The views of a scene show one set of named points, each view turned or mirrored, shifted and resized as a whole, with a little noise and some points left out.

Scene 1
View 1
Z740: 2	-20	2	-18	-2	2	-4	-4	0	12	-3	-8	-3	-3	-16	-9	14	13	7	-12	10	13
Z524: 1	-20	-5	-15	1	2	-3	-4	0	8	-7	-14	-3	6	-15	-3	17	17	-1	-7	14	13
Z695: 0	-7	-12	-16	15	-3	4	-22	-6	-6	-12	-24	-1	-16	-1	-8	15	18	-6	5	9	4
Z23: 23	-25	5	-10	-12	-2	1	21	8	6	13	-14	-4	-5	-1	7	12	23	3	4	-1	-6
Z888: 2	-20	-22	-1	10	7	14	0	-8	-10	-8	-8	7	23	-24	-9	16	26	-4	-6	21	12
Z70: 10	-13	-10	-6	4	3	-1	-2	3	-10	-4	-26	-6	4	1	2	12	24	-14	13	10	4
Z611: 22	-5	-7	-1	8	13	4	-12	-8	-28	14	2	2	-18	-6	-23	-2	15	0	6	6	-6
Z670: 31	-12	-12	3	3	18	-5	-4	6	-24	7	-8	-8	14	3	7	-2	14	-19	16	16	5
Z726: 4	-16	11	-8	-7	10	-3	7	-7	0	14	9	0	-14	-31	-37	5	15	19	-15	2	3
Z605: 6	-15	-9	-3	3	8	0	0	-2	-9	-1	-12	-2	10	-13	-10	10	21	-4	1	13	7
Z592: -13	-11	-1	-12	3	6	-8	-9	-4	1	-7	-13	-4	2	-25	-27	14	19	2	-8	12	15
Z408: 15	-23	4	-9	-9	8	-7	9	4	6	6	-3	-5	9	-14	-3	10	13	2	-7	10	10
Z366: 29	-22	7	-7	-8	12	4	8	-6	-3	25	22	4	-15	-22	-21	-1	8	20	-16	4	-2
Z752: 10	-26	-7	-19	0	-11	5	2	5	16	-8	-28	-3	-2	5	22	23	23	-5	1	7	3
Z67: 10	-20	-4	-11	2	3	12	2	-10	0	8	7	8	-11	-23	-19	12	17	15	-15	7	2
Z843: -2	-5	8	-17	-1	7	-19	-16	0	-1	-2	-13	-10	-14	-10	-22	7	10	0	-1	7	10
Z449: 28	-15	3	-8	-8	7	-12	1	10	-6	10	-15	-12	-4	9	8	3	13	-11	12	5	0
Z607: 6	-13	14	-16	-4	6	-4	-4	-7	3	13	7	-1	-30	-22	-35	6	11	20	-14	-2	1
View 2
Z752: 6	2	10	0	15	-12	0	13	-13	7	3	8	5	8	-6	-4	2	1	-7	15	2	9
Z670: 5	-15	-5	2	8	-7	-5	9	1	1	-1	1	-1	0	-2	2	6	-5	14	8	6	4
Z740: 5	8	2	3	12	-13	2	10	-14	5	-2	3	10	-3	-6	3	4	7	-10	-1	-1	3
Z408: 9	-3	2	0	8	-14	-2	10	-10	-1	-3	4	4	-2	-5	2	5	6	-8	-3	0	1
Z607: 0	8	6	5	8	-17	5	7	-16	11	-2	-10	8	-6	1	14	6	4	-13	-14	-7	-11
Z449: 10	-10	8	4	7	-11	-3	11	-7	7	0	1	-1	5	5	0	7	0	5	7	2	3
Z843: 0	9	0	12	10	-9	2	5	-13	13	-3	-3	6	-3	5	5	5	8	0	-3	-2	2
Z23: 8	-10	14	-4	7	-17	-2	12	-11	2	1	1	-2	6	-1	2	5	0	-11	6	-2	1
Z592: -7	12	-6	9	12	-9	3	4	-13	4	-6	-1	6	-6	-5	4	0	7	-7	-3	-3	6
Z70: -4	-3	1	4	13	-8	-2	8	-7	5	0	2	0	4	-2	-1	2	-2	3	13	1	10
Z366: 9	-5	4	-4	4	-19	1	10	-9	1	-2	-9	6	-8	-4	16	8	-2	-9	-15	-3	-16
Z524: 2	6	0	3	13	-11	0	10	-12	3	-2	5	8	-1	-8	0	1	5	-8	4	1	7
Z888: -8	1	-12	-2	15	-10	0	7	-5	-6	-4	3	7	-6	-19	3	-2	-3	-4	5	2	6
Z605: -4	-1	-4	3	11	-10	-1	7	-7	1	-3	0	2	-3	-7	3	2	1	-2	3	0	6
Z67: -2	4	2	-3	11	-17	3	9	-11	2	-1	-5	9	-5	-11	12	3	-2	-12	-5	-3	-8
View 3
Z607: 1	-6	-15	18	8	17	-20	-15	13	-12	37	-3	2	-21	-12	2	1	16	-2	-9	4	10
Z695: 10	-7	-10	15	11	17	7	-13	-10	-23	-5	-16	22	-12	-3	28	-7	7	-7	-6	-13	-8
Z366: 4	-3	-18	-1	-4	6	-26	0	9	-5	29	4	-15	-8	-19	-6	9	17	0	0	12	14
Z67: -1	-6	-12	5	0	11	-19	-5	3	-9	17	-8	-1	-6	-5	8	-1	27	-9	-1	-2	12
Z524: 10	4	3	6	19	9	-11	-13	-18	-13	-1	-10	6	-12	7	11	1	10	-18	-1	-8	6
Z611: 2	-14	-24	7	-5	8	-7	3	4	-14	5	-6	9	5	-24	14	0	-1	10	-13	6	-2
Z605: 3	-2	-3	4	12	3	-13	-6	-13	-12	-7	-13	8	2	1	11	-1	2	-8	-7	-2	7
Z752: 16	11	8	2	14	7	9	-14	-8	-16	-17	-6	6	-23	12	21	0	7	-15	23	-16	5
Z740: 11	4	-2	9	18	11	-15	-16	-12	-12	11	-7	4	-19	4	8	3	14	-16	-1	-6	6
Z843: 11	-1	-8	21	22	16	-11	-18	-8	-18	16	-6	16	-19	-9	9	0	-4	-5	-17	1	-3
Z592: 0	-3	-2	17	22	11	-21	-18	-15	-15	11	-16	14	-8	4	10	-5	10	-14	-20	-4	7
Z408: 11	8	0	0	15	2	-17	-8	-11	-7	4	-1	-6	-11	0	0	8	3	-12	4	3	10
Z70: 9	2	0	5	12	3	3	-7	-11	-17	-21	-11	15	-4	1	19	-3	-10	-4	1	-5	2
Z670: 16	1	-10	-7	6	-5	-2	7	-20	-11	-24	-3	4	9	-15	11	7	-19	1	-3	6	-5
Z726: -6	-6	-12	12	6	10	-32	-10	9	-7	34	-4	-4	-9	-11	-5	1	18	-3	-13	9	18
View 4
Z592: -8	1	15	26	9	4	11	14	-4	8	3	20	-4	1	16	37	7	-9	-16	12	1	-6
Z752: 7	1	25	28	3	-16	-10	14	5	0	1	21	21	12	30	19	-15	18	-5	-5	2	-25
Z524: 1	-1	19	30	5	-7	3	16	0	3	0	19	8	4	22	28	-3	-3	-14	-1	4	-12
Z408: 15	-9	15	20	5	-3	-4	21	-1	5	-7	14	8	3	10	19	-6	-9	-14	-6	7	-4
Z843: 0	3	11	20	7	12	-8	10	-6	12	-1	30	-6	8	16	33	9	2	-10	11	8	3
Z607: 9	2	12	13	20	12	6	14	-11	4	-12	22	-21	15	-8	15	1	0	-11	17	1	4
Z670: -9	-12	20	6	-9	2	-18	8	10	13	-3	17	16	-18	20	13	-1	-3	1	-21	26	0
Z605: -7	-6	20	15	1	-1	5	13	4	7	1	14	8	-7	16	25	0	-5	-8	-3	9	-10
Z740: 7	1	17	30	10	-5	1	17	-5	2	-5	21	1	10	16	25	-3	-3	-15	3	3	-6
Z70: -9	-4	22	13	-3	-1	-9	9	7	11	4	20	16	-5	26	24	-3	10	0	-5	10	-15
Z23: 20	-10	19	6	5	-2	-10	19	3	6	-5	13	17	8	9	8	-17	13	-2	-5	3	-15
Z449: 11	-8	16	7	-3	4	-25	12	3	12	-5	23	16	1	18	14	-6	10	0	-11	16	-3
Z726: 9	-6	12	10	20	11	15	18	-9	3	-12	13	-18	5	-13	14	1	-13	-15	13	2	5
Z611: -17	-2	20	0	7	10	-2	1	3	9	-8	20	-11	-9	0	4	4	3	4	0	18	4
Z695: -18	9	23	23	4	-2	-3	3	1	6	2	27	0	3	25	25	4	13	-2	5	9	-10
Z888: -19	-6	26	24	2	-13	19	14	7	1	2	7	9	-14	19	22	0	-14	-12	-7	7	-16

Which points are out of place in each view (at most two, in the order of its rows)? Write none if all are in place.
view 1 | Z726
view 2 | Z752
view 3 | none
view 4 | Z695
